Points on a hilly landscape, in no order, each with its height.
A ball rolls from a point to the lowest of its 2 nearest points, and stops where none of them is lower. Distance is the straight distance between rows; heights are no part of it.
taseb (h 25.3): [ 93 166 146  93 111  88 157 117 106 123 134 139 120 131  97 135 124 117
 126  75 102]
vubaz (h 45.1): [ 72 168 152  86  82  96 110 148  77 201 124 152  89 164 112 159 190 139
 156  73 139]
kipi (h 32.8): [149 127 108  99 184 135 108 121 178  64  98 139  92 141 123 169 121 129
 145  93 198]
Firu (h 39.3): [159 100  86  92 189 170 106 128 159  88 133 157 116 146 140 124  74 107
 151 122 175]
somen (h 36.0): [116  99  81  84 188 171 111 138 179  67  98 154 105 144 133 137  87 134
 177 101 205]
Ladat (h 27.7): [ 96 183 180  96 114  99 112 149  61 206 105 191  95 142 132 160 134 120
 148 110 112]
lumek (h 44.4): [113 101  58 140 176 133 115 151 163 111 132 127 152 144 121  80 144 109
 106 110 173]
budim (h 41.7): [145 110 102 152 153 113  95 122 159  88 108 147 146 151 133 122 140 123
 116 134 124]
Fezus (h 17.7): [128 108 164 132 139  98 161  68 140 150 153 144 139 108 165 129 113 153
 138  87  82]
garot (h 13.2): [170 125 143 131 125 115 115  54 151 107 100 152 135 157 153 170 134 152
 172  60 150]
fuz (h 37.7): [161 101 181 123  97 129 183 142 111 155 142 126 146 134  97 128 149 111
 140 137 127]
Tuged (h 65.9): [143  96 102 145 161  90 155 134 174 137  90 159 145 135 142  93 127 148
 123  92 145]
surom (h 33.6): [103 129  92 153 174 164 117 180 145  78 155  79 135 105  93 138 124 162
  72 126 139]
Fube (h 43.2): [144 107 137 114  71 159 137  90 116 138 179  72 140 129 163 118 138 127
 112 156  86]
sibel (h 64.7): [137 105  86 164 175 100 142  85 169 128 102 160 153 144 162  99 107 155
 148 109 120]
Zezaz (h 57.3): [107 169 142 126 141  70 155 185  84 113 116 123 121 112  81 176 112  98
 107 112 169]
Tari (h 20.6): [124 156 141 110 139  78  96 148 111 116 126 138 122 157 120 155 158 100
 120  80 141]
Big (h 52.3): [145 109 194 147 114 114 130 103 133 166  96 148 118 151 141 149 187 117
 184 129 113]
tez (h 54.3): [161 107  81 159 122 139 116 120 136 153 123 127 152 115 160  97  80 147
 118 194 120]
maf (h 63.1): [139 110 108 172 160 142 143  69 180  96 126 129 147 135 179 119  91 158
 154 150 121]
zek (h 57.2): [129  89 127 157 111 117 151 134 141 139 106 149 144 108 157  86  97 123
 110 177 102]
zevok (h 54.4): [ 67 164 125 128 129 111 178 180 112  95 109  99 122  90  82 144 112  92
  98 128 178]
mani (h 68.7): [141 111 126 122 166 138 169 177 170 118 134 131 125 113 127  83  98 149
  75  87 144]
luvel (h 42.9): [164 118 113  97 183 149 103 145 130  90 153 130 111 150 137 134 112  91
 113 111 151]
muto (h 22.9): [120 136 126 113  62 132 137 133  94 138 122 118 129 107 111 123 104  99
  90 188  99]
Folud (h 56.6): [136 106  27 159 172 168  86  97 129 158 141 127 141 148 112  77 113 145
 166 147 147]
vop (h 54.7): [150  96 201 110 109 159 167 131 187 135 107 129  82 148 170 137 148 100
 147 124 132]
Mos (h 28.2): [135 147  75 134 101 147 133  97 111 173 147  79 171  73 158  96  65 176
 136 184 135]
kova (h 29.8): [126 117 167 114  92 149 150 157 126 146 146 122 108 123 144 111 116  97
  90 172  97]
dem (h 30.1): [146 139 140 132  90 127  98 125  84 138 137 118 132 116 135 137  92 116
 109 203  75]
tal (h 67.2): [154  85 141 123 144 121 179 161 184 129 101 140 139 130 150  89 102 142
 106  84 156]
Noda (h 23.1): [127 119  44 100 121 164  65 126 111 128 144  71 161 117 118  96 114 148
  92 155 137]
Sozol (h 31.7): [120 137  57 133 117 144  80 121 109 104 157  76 168 124  94 117 145 137
  93 145 120]
koza (h 16.3): [151 136 144 128 120  84  98  91 125 118 107 145 129 163 133 157 160 127
 141  59 133]
gol (h 61.7): [112 142 177 110 129  86 156 149 105 163 100 169 110  99  97 138 119 136
 117 127  98]
fom (h 11.3): [138 123  37 105 140 187  65 115 146 165 136  67 150 102 156  87 100 179
 116 149 140]
Morar (h 53.5): [145  76 201 125 115 144 148 104 164 135 106 134 105 134 167 145 184 107
 170 146 129]
Morof (h 20.3): [148 134  46 139 135 156  77  87 128 189 136  79 171 101 170  88  89 184
 146 168 134]
zazed (h 10.9): [180  94  96 143 155 193 146 143 184  95 108 138 124 147 117  92 103 162
 150 134 175]
Rogan (h 37.0): [ 97 175 162 162 121  75 111 160  84 114  99 114 122 130  84 190 172 140
 132 100 133]
vefif (h 41.0): [134  95  94 122 147 135 129 166 171 103 100 132 160 144 150  83 131  88
  92 119 159]
dalad (h 29.1): [ 80 153 220 141 156 133 148  95  70 181 155 170  99  74 149 157 151 144
 182 156 104]
sil (h 21.1): [107 140 166 110 113 102 167  81 102 156 153 146 143 109 131 141 118 123
 134  94  86]
Kun (h 21.8): [ 86 165 134 107 100 105 152 134 111  99 131 129 124 110  75 125 135 105
 110 126 110]
Tubi (h 44.5): [147 102  79 142 144 154 103 101 172  90 117 140 152 162 164 104 129 103
 135 151 137]
Mik (h 39.4): [157 106 133 134  77 153 106  79 137 133 182  57 151 112 196 128 124 135
 131 168 128]
Tezaf (h 15.0): [ 83 163 128 123  66 120 150 124  98 114 119 123 119 121  75 133 128  89
 108 177  94]
niba (h 7.9): [131 137 170 130  85 148 140 118  87 140 131 123 110 112  79 155 139 155
 134 172  57]
luz (h 28.1): [117 152 178 142 117  97 114 145  92 115 134 144 107 146  96 152 163 129
 133 126  72]
guse (h 49.5): [106 105 200 123 112 133 146  84 106 152 154 127 143 121 167 136 160 109
 173 149  87]
Sipo (h 48.1): [ 70 120  71 130 172 127 148 170 137 107 149 111 165 116 111  82 130 129
  83 106 168]
Samo (h 24.2): [102 158 209 116 116 112 145 113  59 191 112 178 101 122 115 164 127 131
 168 113  95]
daf (h 36.3): [170 125 125 154  90 147  73  95 112 129 144 106 144 128 174 139 108 112
 120 202  96]
Molug (h 26.8): [ 82 165 217 125 147 129 146  93  72 202 118 191 104 102 131 166 163 166
 169 130  86]
Dabel (h 43.3): [117 109 125 126 149  72 131 173 162 111 103 118 113 124 136 140 134 132
  80  69 163]
norub (h 41.1): [166 116 124 144  89 146  91  79 137 119 177  96 144 124 207 130 111  92
 148 187 146]
bavu (h 46.8): [158 122 109 113 137 140 125 158 103 110 158 125 126 136 117 120 106 105
 103 146 130]
negi (h 42.4): [121 146 172 107  95  93 127 149  92 181 121 137 114 157 104 156 193 123
 158  84 132]
rupi (h 49.6): [136 131  55 134 126 154 138  96 123 125 169 100 174 115  96  90  96 176
 102 125 106]
zuf (h 32.9): [138 151 139 177 136  83 101 152 111  96 114 124 145 132  93 161 164 128
 124 117 102]
bomu (h 29.5): [ 76 207 141 130  71 136 146 161  97 116 126 128  65 122  55 152 148  76
 157 149 119]
Bagu (h 51.1): [116 112 196 135 109 123 142  97  99 170 113 169 150 120 130 144 176 108
 160 141  87]
Rav (h 47.2): [121  99  64 121 151 197 121  96 177  78 131 133 141 161 151 100 111 125
 168 149 174]
sured (h 34.0): [138 124 169 104 120 123 139 159 125 135 123 129 105 144 142 126 154  95
 105 130 111]
Zita (h 15.2): [164 135 165 132  84 147 122 149 104 123 158 104  87 133  91 147 147 142
 122 161  69]
rel (h 30.0): [141 128 120 123 168 111  95 158 165  90  92 130  88 142 130 185 121 126
 122  73 222]
zav (h 34.1): [154 125  94 114  78 150 114  92 124 155 152  64 179  86 192 104  90 159
 121 178 125]
fiso (h 53.4): [121 128  26 151 160 153 116 114 116 150 148 113 155 126 103  77 104 177
 128 147 130]
nal (h 9.9): [161  91 113 129 133 174 138 113 179  84 144 112 150 148 136 110 145 138
 120  94 133]
damop (h 36.2): [158 128 160 125 123  86 108 109 148 124  59 174 104 163 161 169 122 101
 152 104 168]
Siful (h 59.5): [141 147 163 141 135  54 131 187 106 144  91 149 127 129 108 154 117 104
 112 112 144]
puf (h 4.1): [175  89 109 142 143 175 172  93 196  91 125 124 134 131 147  95 123 151
 161 106 150]
Nuton (h 56.7): [106 117  36 153 178 149 134 163 128 146 153 114 151 120  79  57 119 164
 128 132 157]
kinut (h 7.2): [163  88 122 130 101 177 135 131 166 117 158  91 145 125 117  87 136 152
  90 138 116]
Vulug (h 10.0): [163 107 137 134 137 126 141  73 159 105 122 144 144 137 170 133 130 120
 184 106 152]
Ras (h 15.5): [ 80 194 167 105  96 158 145 111  72 157 120 168 104 122  82 144 164 116
 175 134  73]
Nari (h 20.4): [109 194 186 123 106 136 134  96  52 147 136 170 107 128 106 162 133 128
 180  96  63]
tegeb (h 40.4): [123 126 125 135 122  67  98 130 174 126  90 133  98 142 149 159 156 141
 107  65 179]
vuvum (h 18.5): [162 106  93 161 163 184 128 175 189 103 127 113 122 121 105  95 112 172
 100 118 167]
Rapu (h 38.1): [136 113 144 128 123  82 113 123 183 110  56 149 105 155 150 146 164 113
 129 104 158]
zot (h 59.3): [141 100  41 164 159 181  82  76 156 137 128 105 151 152 162  76 110 160
 166 183 153]
mezi (h 50.8): [169 121  84 116 110 155 119 146 121 128 139 117 153 114 133 108  79 135
  93 171 131]
Fesor (h 61.1): [123 130 151 133 114  97 172 152 110 132  97 164 127 114  88 117  91 115
 113 162  93]
met (h 40.5): [106 136  92 118 118 158 149 158 138  89 160  74 131 102  84 108 109 165
  60 111 136]
saz (h 22.1): [ 90 188 157 119  81 136 121 157  88 129 136 137  95 146  81 155 166 116
 154 139  77]
Kazu (h 40.0): [177 142 181 110 113 102 150 136 103 153 135 142 139 147 104 147 160 110
 157  95 139]
sek (h 15.1): [ 85 165 185 135  87 168 151  83  70 162 137 144 103  98  97 141 141 131
 156 178  69]
Vabov (h 29.4): [ 72 180 155  85  97  79 136 133  99 163 121 150  84 118 104 162 123 133
 117  77 121]
vama (h 25.9): [142 101  84 153 183 158 122 188 147 101 156  93 127 106  91 113 107 161
 112 106 174]
Lilep (h 37.5): [121 124 109 163 147 115 109 155 128  85 124 104 156 130  98 128 165 124
 101 140 127]
ketis (h 47.4): [113  98  46 129 185 175 104 128 166 102 121 148 146 142 131  76 125 120
 151 113 174]
Pep (h 61.6): [162 106  72 196 149 163 112  66 154 110 142 121 153 138 174 103 111 172
 153 165 124]
nupa (h 59.1): [135 103 168 149 120 100 148 131 109 154 114 153 137  98 146 122 101 116
 133 188  96]
baf (h 33.5): [ 48 196 159 102 111  71 117 163 104 150 104 148  79 128 110 161 164 113
 123 102 101]
Dis (h 51.3): [ 71 136 105 108 153 104 160 168 124  87 140  96 156 108 103 123 123 107
  80 103 172]
goga (h 31.4): [134 156 169 104 119  74  88 139  95 185 112 177  89 154 164 164 122  99
 136 101 126]
zad (h 51.0): [166 134  93 122 132 151  86 174  93 103 164  89 126 123 102 153 109 108
  92 155 131]
dez (h 40.3): [117 116 202 104  96 141 197 129  90 170 134 147 116 104 110 130 123 113
 136 163 108]
darid (h 46.6): [107 125 167 132  88 144 133  83 105 134 191 102 146 117 163 124 140 105
 128 176  73]
favo (h 37.1): [123 110 144 113 135 111 128 171 156 107 101 134 112 149 151 120 141  83
  96 135 145]
vupum (h 26.1): [139 137 127 143 164  80  99 161 129 102 125  99 114 136 136 193 154 112
 113  70 202]
kov (h 34.2): [151 131 176 106 131  91 102 140 141 149  98 173  82 156 155 157 139 104
 147 112 127]
Vov (h 46.7): [ 75 146 137 121 159  79 141 174 148  93 132 110 109 128 128 150 145 136
  61  83 115]
tiz (h 45.6): [121 126  87 105 153 141 148 123 140 102 170 102 154 123 116 102 112 149
  89  98 116]
nadus (h 14.1): [147  93 159 143 134 124 156  85 154 128 159 127 146 120 174 117 125 120
 152 118 104]

Call two points neighbours if one is among the 2 nearest of the other. Go from one point of each pair to the other, from neighbour to neighbour, staying as low as possible. Name the highest point that can't be avoided.
Samo / Tezaf | bomu
kinut / puf | nal
Tezaf / Vulug | taseb

For each start below, name the point where the ball stops.
zevok | Tezaf
Dabel | Samo
ketis | Tezaf
Nuton | Tezaf
Morar | Mik
Tuged | fiso
rupi | puf

For each start below, name every point that the ball comes to, in order.
tal | Tuged sibel maf Pep zot Folud fiso
Zezaz | zevok Dis Sipo lumek vefif favo sured kova muto Tezaf
Vov | Dabel tegeb Rapu damop kov goga Ladat Samo
